A landscape with many valleys, sampled at points; each row gives a point and its height.
A ball rolls from a point to the lowest of its 2 nearest points, and stops where none of them is lower. Distance is the straight distance between rows; heights are no part of it.
Z271 height 379: |  97 | 104 | 109 | 114 |  93 |  89 | 125 | 102 | 109 |  72 | 102 | 100 | 100 |  98 | 120 | 105 | 100 |  93 |  88 | 107 | 111 |  94 | 107 | 105 |  86 |  76 | 120 | 112 | 102 |
Z400 height 307: |  86 | 114 |  96 | 111 | 117 |  90 | 107 |  98 |  82 |  76 |  93 |  98 |  81 | 110 | 107 | 135 |  97 | 107 | 106 |  97 | 112 |  85 |  85 | 125 |  80 |  95 | 143 | 102 |  92 |
Z76 height 171: |  79 | 103 |  71 |  82 | 110 | 122 |  78 |  84 |  92 | 100 |  95 | 114 |  94 | 102 |  76 | 126 | 114 | 104 |  86 | 111 |  92 |  80 |  96 |  96 | 140 | 121 |  78 |  75 |  99 |
Z741 height 650: |  79 | 103 | 113 | 133 | 102 |  92 | 123 |  75 |  94 |  87 | 100 |  90 |  97 |  95 | 121 |  95 | 106 |  96 | 125 | 120 | 124 |  85 | 135 | 106 | 126 | 111 | 122 | 115 |  88 |
Z189 height 416: | 113 |  86 |  85 |  93 |  89 | 102 |  83 | 120 | 125 | 113 |  97 | 100 | 115 | 101 |  92 |  88 | 106 | 111 | 123 | 103 |  98 | 122 |  84 | 104 | 111 |  96 |  80 |  82 |  93 |
Z746 height 383: |  98 |  75 |  95 |  94 |  80 | 109 |  86 | 110 | 114 | 106 |  91 |  95 | 123 | 100 |  93 |  85 | 112 | 111 | 132 | 112 | 100 | 109 |  84 |  87 | 131 | 107 |  83 |  86 |  78 |
Z656 height 385: |  97 | 106 | 119 |  94 |  98 |  93 | 120 | 105 | 103 |  88 |  97 |  94 | 101 | 106 |  94 |  77 | 104 |  99 |  93 | 108 | 108 | 100 |  96 |  81 | 105 |  85 | 105 | 104 |  92 |
Z382 height 580: |  79 |  88 | 106 |  92 |  84 | 131 | 103 |  76 | 107 |  87 |  94 | 100 |  98 |  90 |  85 | 108 | 117 | 117 |  91 | 126 | 115 |  77 |  95 |  83 | 146 | 109 |  70 |  93 |  87 |
Z345 height 387: | 128 | 109 | 118 |  86 | 127 |  92 | 123 | 117 |  82 |  99 | 102 |  99 |  84 | 117 |  94 | 100 |  98 |  85 |  85 |  80 |  75 | 107 |  67 | 109 |  73 | 102 | 113 | 114 |  96 |
Z381 height 152: | 103 | 104 |  83 | 120 | 108 |  94 | 118 |  80 |  74 | 106 |  93 | 115 |  99 |  95 | 128 | 105 |  72 |  76 |  98 | 100 | 104 |  83 | 118 |  97 |  91 | 101 |  96 | 129 | 130 |
Z724 height 399: | 107 | 102 |  77 |  94 | 110 |  85 | 106 | 104 |  91 |  92 | 110 | 124 |  91 |  97 | 102 | 102 |  73 |  76 |  83 |  76 |  87 | 100 |  95 | 115 |  41 |  77 |  98 | 122 | 133 |
Z885 height 730: |  88 |  91 | 117 | 104 |  99 | 100 | 139 | 100 |  86 | 102 |  93 | 111 |  96 |  88 |  78 |  60 |  84 |  66 |  94 |  88 |  89 |  97 | 112 |  61 | 123 |  91 | 100 | 131 | 115 |
Z502 height 319: | 121 | 103 | 109 | 105 | 107 |  92 |  93 | 113 |  92 |  87 | 103 |  83 | 103 | 118 | 112 | 120 | 107 | 105 | 101 |  95 | 106 | 107 |  89 | 119 |  85 | 100 | 130 |  98 |  85 |
Z115 height 196: |  96 |  88 |  83 | 131 |  98 |  94 | 114 |  91 |  83 | 101 | 101 | 118 | 108 |  96 | 133 |  90 |  73 |  62 | 117 |  97 |  97 |  92 | 125 | 102 |  90 |  88 | 106 | 136 | 117 |
Z129 height 221: |  98 |  87 |  60 |  97 | 105 | 114 |  96 |  92 |  96 | 131 |  91 | 110 | 111 |  93 |  69 |  88 | 106 |  82 |  91 |  89 |  82 | 108 |  98 |  76 | 120 | 125 |  58 |  90 | 125 |
Z389 height 249: |  99 |  96 |  96 | 130 | 100 |  89 | 112 |  89 |  87 |  86 | 102 | 102 | 115 |  92 | 135 | 101 |  86 |  90 | 120 | 103 | 110 |  88 | 116 | 112 |  83 |  86 | 117 | 133 | 100 |
Z602 height 510: | 104 |  90 | 112 | 115 |  78 | 110 | 111 |  95 | 114 | 103 | 103 |  91 | 116 |  77 | 113 |  56 |  86 |  92 | 109 | 113 | 105 | 100 | 127 |  71 | 100 |  93 |  68 | 111 | 116 |
Z719 height 482: | 116 |  92 | 126 | 104 |  82 | 101 | 114 | 115 | 111 |  97 | 103 |  92 | 116 |  88 | 110 |  61 |  94 |  84 |  92 |  98 |  99 | 112 | 114 |  75 |  86 |  86 |  75 | 115 | 101 |
Z415 height 444: | 109 |  95 |  92 |  78 |  96 |  94 |  89 | 122 | 130 | 123 | 103 |  93 | 113 | 109 |  89 |  82 | 117 | 106 | 111 |  94 |  96 | 138 |  69 |  93 |  97 |  98 |  66 |  73 |  83 |
Z945 height 690: |  83 |  96 |  79 | 108 | 111 | 100 | 114 |  94 |  98 | 103 |  90 | 111 | 100 | 103 |  97 |  98 | 102 |  94 | 112 | 110 | 108 |  94 |  97 |  92 | 133 | 107 | 116 |  88 |  99 |
Z224 height 162: | 136 | 104 | 116 | 105 |  91 | 101 |  95 | 118 | 103 | 109 | 110 |  89 | 125 | 104 | 119 |  90 |  91 | 102 |  93 |  93 |  86 | 121 |  98 | 101 |  66 |  88 |  95 | 107 | 101 |
Z593 height 197: |  71 | 100 | 117 | 109 | 100 |  86 | 139 |  99 | 119 |  68 | 101 |  90 |  86 |  93 | 104 |  80 | 107 |  94 | 117 | 124 | 126 |  97 | 110 |  95 | 120 |  91 | 126 | 113 |  84 |
Z29 height 303: |  90 | 111 |  89 | 129 |  98 |  89 | 107 |  83 |  90 |  93 |  94 | 109 | 109 |  98 | 130 | 123 |  93 | 102 | 118 | 109 | 122 |  80 | 122 | 114 | 106 |  98 | 131 | 125 |  98 |
Z361 height 279: |  89 | 113 |  95 |  92 | 114 | 100 |  89 |  91 |  94 | 105 | 101 | 105 |  81 | 109 |  98 | 126 |  87 | 109 |  82 |  91 |  95 |  95 |  94 | 114 |  67 |  99 | 109 |  92 | 119 |
Z371 height 671: |  72 |  94 |  75 | 100 |  97 |  97 | 100 | 100 | 103 |  91 |  88 | 101 | 101 | 109 |  94 | 114 | 117 | 107 | 128 | 111 | 117 |  87 |  97 | 107 | 143 | 111 | 119 |  87 |  85 |
Z520 height 617: |  72 |  98 |  86 |  95 |  90 | 116 |  91 |  89 | 113 |  85 |  92 | 105 |  95 | 101 |  88 | 124 | 117 | 122 | 106 | 123 | 116 |  76 |  96 | 100 | 149 | 107 |  80 |  88 |  90 |
Z218 height 381: | 124 |  91 | 119 |  96 | 112 |  90 | 104 | 132 |  96 |  95 |  98 |  84 | 102 | 124 | 116 | 102 | 113 | 106 | 112 |  89 | 104 | 124 |  85 | 111 |  95 |  99 | 116 |  99 |  65 |
Z373 height 508: | 139 | 119 | 124 |  91 | 111 | 110 | 107 |  98 |  70 | 101 | 107 |  90 |  94 | 104 |  98 | 116 | 107 | 102 |  65 |  84 |  81 | 102 |  87 |  98 |  60 | 105 | 106 | 118 | 104 |
Z706 height 581: |  98 |  81 | 118 | 117 |  81 | 119 |  91 |  96 |  95 |  76 | 100 |  71 | 122 |  90 | 103 | 112 | 129 | 121 | 114 | 115 | 115 |  87 | 114 | 102 | 141 | 110 | 117 |  97 |  83 |
Z679 height 361: |  84 | 112 |  94 |  96 | 102 |  98 |  85 |  80 |  88 |  92 |  95 |  97 |  78 | 111 | 101 | 150 |  94 | 113 | 100 |  96 | 108 |  84 |  94 | 138 |  78 | 102 | 142 |  89 | 100 |
Z801 height 715: | 101 |  94 | 125 | 108 | 103 | 103 | 134 | 101 |  75 |  92 |  98 | 107 |  95 |  95 |  97 |  79 |  86 |  68 |  93 |  94 |  96 |  89 | 114 |  73 | 118 | 102 | 120 | 133 | 108 |
Z865 height 242: | 109 | 114 | 102 | 124 | 108 |  86 | 113 | 108 |  87 |  77 |  99 |  92 |  95 | 111 | 120 | 117 | 100 | 104 | 110 |  93 | 109 |  91 |  87 | 124 |  74 |  86 | 147 | 118 |  86 |
Z821 height 346: | 111 | 107 |  96 |  88 | 110 | 110 |  83 |  98 |  96 | 112 | 109 | 101 |  94 | 114 |  94 | 113 |  98 | 113 |  91 |  96 |  85 |  98 |  85 | 108 |  93 | 107 | 116 |  82 | 105 |
Z275 height 348: | 103 |  94 |  94 | 124 |  97 | 102 |  99 |  86 |  84 |  99 |  89 | 100 | 107 |  98 | 119 | 106 |  90 | 104 | 111 | 108 | 113 |  81 | 118 | 100 | 115 | 112 | 115 | 104 | 107 |
Z836 height 756: | 106 |  85 | 128 |  86 |  94 | 100 | 129 | 115 |  99 | 103 |  88 |  93 | 108 |  88 |  74 |  52 |  91 |  84 |  96 |  79 |  91 | 115 |  97 |  59 | 118 |  97 |  92 | 124 |  89 |
Z123 height 316: | 101 | 100 |  79 | 116 |  91 | 104 |  75 |  81 |  94 | 125 |  94 | 115 | 108 |  94 | 112 | 108 |  78 | 101 | 102 |  96 | 104 |  90 | 123 |  99 | 102 | 101 |  80 |  96 | 124 |
Z481 height 504: | 117 |  98 | 121 | 104 |  94 | 119 |  88 |  92 |  84 |  98 | 100 |  84 | 110 | 109 | 107 | 112 | 115 | 117 |  80 |  99 |  93 |  89 |  99 | 102 | 101 | 112 | 118 |  93 |  98 |
Z160 height 257: |  96 | 101 |  81 | 101 | 101 | 115 |  80 |  84 |  95 | 125 | 100 | 103 | 107 |  92 |  81 |  96 |  99 |  99 |  90 |  95 |  95 |  91 | 104 |  85 | 121 | 121 |  63 |  91 | 125 |
Z521 height 201: |  93 |  87 |  72 | 104 | 108 | 101 |  81 | 114 | 109 | 107 |  87 | 109 | 105 | 120 |  97 |  96 | 108 |  93 | 127 | 106 |  98 | 111 |  84 | 108 | 122 | 109 | 118 |  77 |  85 |
Z349 height 744: | 100 |  78 | 114 | 108 |  94 | 100 | 126 | 112 | 103 | 117 |  82 |  99 | 111 |  87 |  93 |  49 |  86 |  70 | 107 |  90 |  90 | 108 | 102 |  64 | 114 | 104 |  96 | 120 | 102 |
Z395 height 462: | 115 | 101 | 116 |  99 | 102 | 116 | 110 | 100 |  77 |  97 |  96 |  92 | 102 | 104 |  93 |  96 | 112 | 101 |  70 | 102 |  91 |  93 |  87 |  89 | 104 | 114 | 118 | 108 | 102 |
Z857 height 413: |  93 |  95 |  96 | 111 |  87 |  85 | 124 | 111 | 123 |  83 | 109 | 111 |  98 |  84 | 127 |  76 |  88 |  81 |  98 | 115 | 108 | 102 | 127 |  96 |  88 |  82 |  91 | 119 | 112 |
Z467 height 523: |  77 |  89 | 125 |  99 |  91 | 117 | 116 |  77 | 105 |  87 |  95 |  73 | 103 |  92 |  91 |  96 | 114 | 116 |  95 | 123 | 132 |  83 | 108 |  82 | 134 | 105 |  89 | 108 |  93 |
Z179 height 426: |  94 | 106 | 114 | 105 |  97 | 106 | 107 |  76 |  86 | 100 |  91 |  94 |  90 |  90 | 105 | 107 |  95 | 102 |  76 | 114 | 115 |  75 | 118 |  89 | 107 | 104 |  85 | 104 | 115 |
Z39 height 546: | 107 | 110 | 101 |  82 |  93 |  97 |  82 |  95 | 129 | 118 | 115 |  93 |  96 |  92 |  91 |  90 | 107 | 113 |  84 | 104 | 101 | 114 |  92 |  97 |  75 |  91 |  60 |  84 | 115 |
Z428 height 70: | 126 | 104 | 106 |  96 | 102 |  81 |  97 | 122 | 108 |  97 | 111 | 103 | 108 | 105 | 122 |  89 |  89 |  92 | 103 |  88 |  95 | 123 |  93 | 121 |  54 |  78 |  96 | 107 |  90 |
Z888 height 401: | 118 | 108 | 105 |  87 |  97 | 107 |  78 | 109 |  95 | 125 | 108 |  89 | 116 | 104 |  99 | 101 | 101 | 105 |  90 |  92 |  86 | 113 |  90 | 105 |  85 | 107 |  87 |  84 | 106 |
Z673 height 449: | 113 |  84 | 110 | 107 |  82 |  81 | 126 | 120 | 113 |  79 | 108 | 109 | 106 |  83 | 124 |  61 |  91 |  69 |  98 |  96 |  98 | 121 | 127 |  89 |  80 |  78 |  88 | 116 | 106 |
Z983 height 453: | 125 | 113 | 113 |  91 | 112 | 106 | 109 | 102 |  77 |  98 | 101 |  91 |  89 | 115 | 107 | 118 | 100 | 103 |  82 |  90 |  80 |  97 |  73 | 116 |  68 | 103 | 129 | 104 | 103 |
Z685 height 473: | 100 | 103 |  89 |  72 | 106 |  90 | 106 | 113 | 122 | 116 |  99 | 103 |  93 | 118 |  87 |  88 | 116 | 106 | 105 | 102 |  99 | 129 |  78 | 100 |  90 | 103 |  84 |  77 |  92 |
Z282 height 695: |  93 |  92 | 138 | 115 | 101 | 109 | 144 |  88 |  79 |  79 | 103 |  99 |  91 |  92 | 102 |  69 |  84 |  79 | 115 |  98 | 103 |  95 | 125 |  82 | 122 | 100 | 127 | 132 |  89 |
Z232 height 276: |  81 | 107 |  67 |  84 |  96 |  90 |  88 |  97 | 126 | 119 |  96 | 113 |  86 | 100 |  82 | 108 |  89 | 101 | 111 | 107 |  97 | 101 |  84 | 113 |  91 |  94 |  87 |  65 | 111 |
Z784 height 618: |  80 |  97 | 113 | 125 |  88 |  97 | 100 |  81 | 101 |  78 | 103 |  85 | 102 |  88 | 114 | 110 | 117 | 115 | 115 | 122 | 124 |  77 | 120 | 110 | 131 | 102 | 118 | 100 |  90 |
Z561 height 373: |  97 |  95 |  86 | 119 |  73 |  83 |  92 |  96 | 114 | 102 | 104 | 116 | 111 |  89 | 126 |  83 |  85 |  91 | 106 | 108 | 112 | 100 | 126 | 105 |  86 |  88 |  94 | 103 | 109 |
Z195 height 442: | 123 | 106 | 111 |  91 | 109 | 111 |  90 | 102 |  97 | 121 | 115 |  94 | 106 |  98 |  89 |  89 | 107 | 101 |  74 |  89 |  78 | 115 |  96 |  90 |  75 | 108 |  72 | 103 | 117 |
Z148 height 829: |  88 |  95 | 126 | 112 |  97 |  87 | 116 | 121 | 121 |  81 |  96 |  73 | 101 | 105 | 100 |  87 | 121 | 104 | 133 | 107 | 125 | 111 |  97 |  92 | 116 |  87 | 120 | 105 |  64 |
Z244 height 210: |  85 | 112 |  87 | 109 | 106 |  86 | 124 |  81 |  82 |  95 |  95 | 113 |  83 |  95 | 117 | 117 |  82 |  88 |  93 | 110 | 116 |  79 | 122 | 104 | 103 |  97 | 100 | 125 | 118 |
Z915 height 306: | 122 | 117 | 107 |  81 | 130 |  91 | 105 | 117 |  87 | 112 | 117 | 111 |  91 | 112 | 100 | 106 |  94 |  83 |  84 |  69 |  63 | 115 |  82 |  96 |  49 |  96 | 108 | 116 | 111 |
Z818 height 85: |  79 |  99 |  67 |  92 | 105 | 103 |  84 |  82 |  95 | 109 |  93 | 118 |  89 | 104 |  84 | 115 |  92 | 102 | 101 | 107 |  98 |  89 |  96 | 112 | 125 | 108 |  95 |  81 | 111 |
Z832 height 777: | 103 |  87 | 133 |  92 |  96 |  90 | 130 | 131 | 112 |  92 |  89 |  88 | 107 |  94 |  83 |  57 | 103 |  98 | 107 |  93 | 109 | 121 |  87 |  74 | 120 |  89 |  96 | 115 |  70 |
Z301 height 512: |  92 | 107 |  96 |  86 |  92 |  93 |  99 |  99 | 121 | 107 | 109 | 100 |  93 | 104 |  94 |  89 | 106 | 109 |  85 | 106 |  99 | 106 |  91 |  94 |  91 | 100 |  86 |  81 | 104 |
Z87 height 471: | 100 | 110 | 103 | 100 |  94 | 101 |  99 |  90 |  99 |  95 | 106 |  92 | 100 | 101 | 101 | 108 |  97 | 110 |  70 | 108 | 112 |  92 | 105 |  93 |  97 |  94 |  96 |  95 | 116 |
Z873 height 141: |  73 | 110 |  71 |  87 | 100 | 100 |  69 |  80 |  98 | 124 |  90 | 121 |  77 | 103 |  88 | 130 |  80 | 107 |  95 |  89 | 107 |  85 | 111 | 122 | 101 | 109 |  92 |  79 | 124 |
Z623 height 408: |  88 | 111 |  85 |  95 | 108 | 109 |  81 |  89 |  80 |  89 |  91 | 101 |  83 | 107 |  94 | 143 | 109 | 119 |  88 | 107 | 107 |  78 |  98 | 122 | 108 | 109 | 130 |  81 |  91 |
Z739 height 240: | 144 | 107 | 139 |  99 |  97 |  97 | 111 | 128 |  97 |  97 | 101 |  87 | 106 | 110 | 113 |  85 | 105 |  91 |  85 |  90 |  91 | 119 |  89 |  98 |  75 |  84 |  95 | 112 |  92 |
Z483 height 400: | 112 |  97 | 144 |  96 | 102 | 108 | 127 | 116 |  71 |  84 |  99 |  81 |  94 | 105 |  84 |  92 | 115 |  98 |  79 |  89 |  97 | 101 |  96 |  78 | 104 |  97 | 123 | 115 |  92 |
Z717 height 233: | 114 | 114 | 114 |  76 | 123 |  87 | 100 | 129 | 108 | 118 | 117 | 101 |  76 | 108 | 100 | 104 |  95 |  95 |  86 |  73 |  78 | 119 |  81 | 117 |  40 | 102 | 102 | 107 | 103 |
Z126 height 203: |  73 | 111 |  92 |  76 | 108 | 115 |  73 |  80 |  89 | 113 | 110 | 108 |  76 |  99 |  83 | 136 |  86 | 114 |  82 |  95 | 100 |  83 | 100 | 111 |  84 | 113 |  96 |  80 | 121 |
Z62 height 188: |  97 |  89 |  59 | 100 | 104 | 113 | 100 |  97 | 107 | 133 |  88 | 118 | 115 | 100 |  84 |  75 |  97 |  86 | 113 | 109 |  87 | 108 |  92 |  82 | 124 | 114 |  79 |  83 | 103 |
Z499 height 317: | 133 | 108 | 147 |  89 |  99 | 106 | 115 | 120 |  90 |  99 | 102 |  73 | 105 | 104 | 103 |  85 | 110 | 107 |  77 |  94 | 102 | 106 |  93 |  93 |  94 |  97 | 101 | 108 |  86 |
Z640 height 310: |  74 | 109 |  75 |  94 |  84 |  96 |  89 |  96 | 133 | 115 | 100 | 112 |  92 |  92 |  92 | 100 |  98 | 112 | 118 | 117 | 121 | 104 |  90 | 110 | 112 |  91 |  81 |  74 | 102 |
Z387 height 362: | 122 | 109 |  83 |  89 | 122 |  81 |  90 | 106 |  91 | 111 | 108 | 112 |  94 | 107 | 101 |  98 |  74 |  81 |  86 |  75 |  75 | 115 |  81 | 109 |  52 |  91 |  95 | 121 | 123 |
Z710 height 344: | 105 | 101 |  92 | 113 |  72 | 105 |  72 |  90 | 108 | 112 |  98 | 110 | 118 |  88 | 124 | 104 |  76 |  99 | 105 | 100 | 107 |  97 | 128 | 110 |  73 |  91 |  84 |  93 | 115 |
Z374 height 544: | 117 |  87 | 126 | 108 |  80 | 129 |  77 | 103 |  77 |  82 |  97 |  71 | 120 | 102 | 100 | 119 | 122 | 120 |  94 | 117 |  99 |  92 | 102 |  98 | 122 | 110 | 105 |  89 |  81 |
Z104 height 386: | 102 | 100 | 105 | 120 |  94 | 113 |  88 |  76 |  71 | 107 |  93 |  98 | 102 |  91 | 114 | 117 |  89 | 107 |  92 | 112 | 115 |  66 | 119 |  98 | 128 | 114 |  94 | 109 | 113 |
Z629 height 160: | 113 | 109 |  98 |  80 | 115 |  75 |  99 | 126 | 122 | 107 | 113 | 111 |  81 | 114 | 111 |  98 |  90 |  90 |  98 |  87 |  87 | 126 |  85 | 117 |  47 |  83 |  91 |  99 |  97 |
Z791 height 275: |  92 |  96 |  85 |  71 | 111 | 119 |  87 |  93 |  95 |  89 |  96 | 105 |  98 | 108 |  60 | 118 | 130 | 113 |  79 | 108 |  84 |  93 |  91 |  83 | 128 | 118 |  81 |  86 |  91 |
Z177 height 384: |  95 | 102 |  85 | 115 |  94 |  82 |  95 | 106 | 109 |  93 |  95 |  98 |  95 | 110 | 111 | 111 |  99 | 116 | 121 | 106 | 109 | 102 |  99 | 122 | 108 |  94 | 129 |  89 |  88 |
Z552 height 417: |  96 |  96 |  88 | 116 | 100 |  83 |  81 | 117 | 111 |  95 |  96 |  90 | 100 | 115 | 109 | 128 | 117 | 120 | 133 |  99 | 113 | 122 |  91 | 124 | 114 |  97 | 124 |  85 |  72 |
Z581 height 161: | 110 | 101 |  85 |  85 | 102 | 108 |  65 | 104 | 116 | 144 | 115 | 105 | 106 |  94 |  90 |  91 | 100 | 107 | 111 |  88 |  65 | 120 |  91 | 102 |  82 | 120 |  70 |  76 | 112 |
Z697 height 147: |  97 |  92 |  65 |  90 | 102 | 106 |  89 | 103 |  97 | 118 |  93 | 112 | 101 | 104 |  87 |  91 |  99 | 100 | 107 | 103 |  89 | 107 |  86 |  99 | 115 | 110 |  95 |  75 | 102 |
Z388 height 164: |  96 | 114 |  96 | 124 | 112 |  75 | 124 | 100 |  91 |  75 |  96 | 113 |  96 | 107 | 115 | 111 |  90 |  81 | 113 |  91 | 108 |  92 |  94 | 118 |  89 |  80 | 137 | 132 |  93 |
Z683 height 206: | 100 | 102 |  89 |  81 | 115 |  87 |  69 | 114 | 123 | 134 | 120 | 113 |  92 | 101 |  84 | 102 |  92 | 103 | 104 |  81 |  69 | 121 |  90 | 105 |  52 | 105 |  78 |  84 | 115 |
Z205 height 248: | 105 |  83 |  72 |  98 | 106 | 108 |  76 | 101 |  88 | 110 |  92 | 106 | 116 | 110 |  97 | 121 | 104 | 105 | 117 | 104 |  82 | 103 |  94 | 110 | 136 | 117 | 125 |  73 |  91 |
Z168 height 308: |  93 | 110 | 124 | 107 |  96 |  93 | 130 |  95 | 112 |  85 | 104 |  89 |  94 |  96 | 111 |  95 | 103 | 106 |  95 | 121 | 123 |  98 | 105 |  93 | 104 |  89 | 115 | 112 |  97 |
Z162 height 435: | 109 | 115 | 115 | 112 |  90 |  84 | 117 | 103 | 106 |  66 | 100 | 106 |  98 |  88 | 121 | 111 |  92 |  95 |  82 |  94 | 114 |  90 | 113 | 120 |  57 |  66 | 114 | 116 | 100 |
Z743 height 534: | 107 |  95 | 126 | 122 |  80 | 107 | 118 |  88 |  91 |  87 | 102 |  91 | 109 |  84 | 127 |  66 |  89 |  84 |  99 | 109 | 105 |  96 | 137 |  76 | 103 |  99 |  90 | 124 | 104 |
Z259 height 494: | 116 | 113 | 122 |  78 | 101 | 112 |  83 |  97 | 112 | 117 | 122 |  87 | 104 |  97 |  87 |  94 | 119 | 124 |  66 |  97 |  83 | 119 |  87 |  92 |  77 | 112 |  61 |  93 | 105 |
Z69 height 294: |  84 | 103 |  82 |  65 | 113 | 116 |  82 |  89 | 119 | 107 | 115 | 106 |  88 |  93 |  63 | 119 | 125 | 115 |  83 | 100 |  75 | 101 |  84 |  91 | 114 | 124 |  68 |  78 | 106 |
Z996 height 649: |  71 | 102 |  85 | 103 |  90 |  96 |  88 |  98 | 118 |  84 |  94 | 103 |  91 |  97 |  94 | 127 | 119 | 127 | 120 | 110 | 127 |  83 | 100 | 118 | 131 |  94 | 107 |  82 |  84 |
Z759 height 673: |  87 | 100 | 123 | 124 | 110 |  99 | 134 |  91 |  87 |  80 |  97 |  89 | 103 |  95 | 110 |  84 | 103 |  85 | 130 | 109 | 110 |  95 | 121 |  91 | 127 | 108 | 133 | 128 |  90 |
Z36 height 289: | 108 |  83 |  84 |  99 |  99 | 128 |  75 | 103 |  89 |  91 |  84 | 103 | 124 | 110 |  89 | 108 | 111 | 108 | 115 | 111 |  90 |  89 | 105 | 103 | 150 | 112 | 106 |  83 |  81 |
Z515 height 431: | 121 |  94 | 104 | 102 | 111 |  89 |  81 | 127 | 112 | 101 | 105 |  84 | 104 | 115 | 105 | 107 | 120 | 115 | 128 |  94 | 101 | 129 |  93 | 118 | 105 | 101 | 113 |  77 |  65 |
Z682 height 457: |  94 | 103 | 119 |  88 |  96 | 108 | 118 |  92 |  98 |  83 |  92 |  88 |  96 |  97 |  84 |  95 | 113 | 117 |  83 | 110 | 121 |  94 |  88 |  80 | 123 | 104 |  99 |  98 |  90 |
Z308 height 345: |  77 | 102 |  76 | 101 |  76 |  80 |  85 |  83 | 128 | 109 |  87 | 118 |  90 |  82 | 102 |  99 |  84 | 106 | 110 | 114 | 130 |  89 | 120 | 112 | 112 |  86 |  69 |  81 | 109 |
Z539 height 489: | 124 | 114 | 113 |  85 | 114 | 115 |  99 |  91 |  85 | 116 | 119 |  96 |  96 | 100 |  84 | 106 | 105 |  95 |  64 |  79 |  65 | 102 |  88 |  93 |  60 | 109 |  88 | 111 | 127 |
Z305 height 293: | 104 |  90 |  77 | 107 |  96 | 122 |  64 |  86 |  79 | 127 |  95 | 113 | 117 |  99 | 104 | 104 |  87 | 100 |  99 |  98 |  90 |  85 | 112 | 100 | 123 | 112 |  83 |  89 | 116 |
Z788 height 443: | 101 | 109 |  85 | 100 | 104 |  85 | 109 | 104 |  97 |  65 | 107 | 115 |  89 |  90 | 116 | 113 |  74 |  80 |  79 |  84 | 101 | 102 | 103 | 120 |  53 |  77 | 108 | 117 | 112 |
Z46 height 336: |  99 |  69 |  95 |  92 | 104 | 112 |  90 | 109 |  87 |  96 |  85 |  91 | 130 | 110 |  92 |  93 | 114 | 103 | 119 |  98 |  89 | 107 |  89 |  86 | 141 | 118 | 102 |  90 |  68 |
Z466 height 243: |  78 | 106 |  82 |  72 | 106 |  93 |  70 | 106 | 128 | 131 | 113 | 113 |  78 | 102 |  81 | 113 |  95 | 109 | 109 |  97 |  86 | 113 |  93 | 117 |  73 | 105 |  83 |  69 | 114 |
Z778 height 802: |  95 |  91 | 146 | 103 | 103 |  86 | 129 | 120 | 112 |  77 |  92 |  83 |  92 |  93 |  91 |  72 | 103 |  98 | 120 |  97 | 112 | 111 |  99 |  82 | 117 |  86 | 119 | 117 |  64 |
Z664 height 108: | 107 |  96 |  83 |  89 | 101 | 124 |  60 |  95 | 113 | 133 | 112 | 110 | 115 |  87 |  74 |  97 | 104 | 106 |  91 |  82 |  65 | 103 | 101 |  96 |  98 | 119 |  56 |  75 | 121 |
Z722 height 45: |  83 | 111 | 105 | 119 | 114 |  73 | 136 | 102 | 109 |  65 | 101 | 103 |  86 | 100 | 110 | 102 | 101 |  86 | 118 | 108 | 121 | 100 | 107 | 106 | 107 |  80 | 141 | 127 |  86 |
Z790 height 343: |  86 | 102 |  75 | 120 |  94 |  85 |  92 |  88 |  93 |  97 |  88 | 112 |  98 | 106 | 113 | 124 |  91 | 104 | 121 |  98 | 122 |  88 | 115 | 125 |  90 |  92 | 124 | 105 | 102 |
Z411 height 187: |  92 |  96 |  81 |  84 | 105 | 125 |  67 |  85 | 119 | 115 | 122 | 110 | 101 |  86 |  65 | 104 | 123 | 113 |  87 |  87 |  81 | 102 |  92 |  93 | 107 | 125 |  38 |  81 | 117 |

Call two points neighbours if one is among the 2 nearest of the other. Go from one point of each pair to the other, from neighbour to neighbour, staying as low as possible. Name the highest point that can't be avoided.
Z428, Z381 => Z788
Z381, Z664 => Z373
Z381, Z168 => Z515
Z818, Z664 => Z69

Where does a ball stop that starts at each point below?
Z836 => Z428
Z87 => Z381
Z371 => Z168
Z788 => Z428
Z784 => Z428
Z373 => Z428
Z308 => Z664
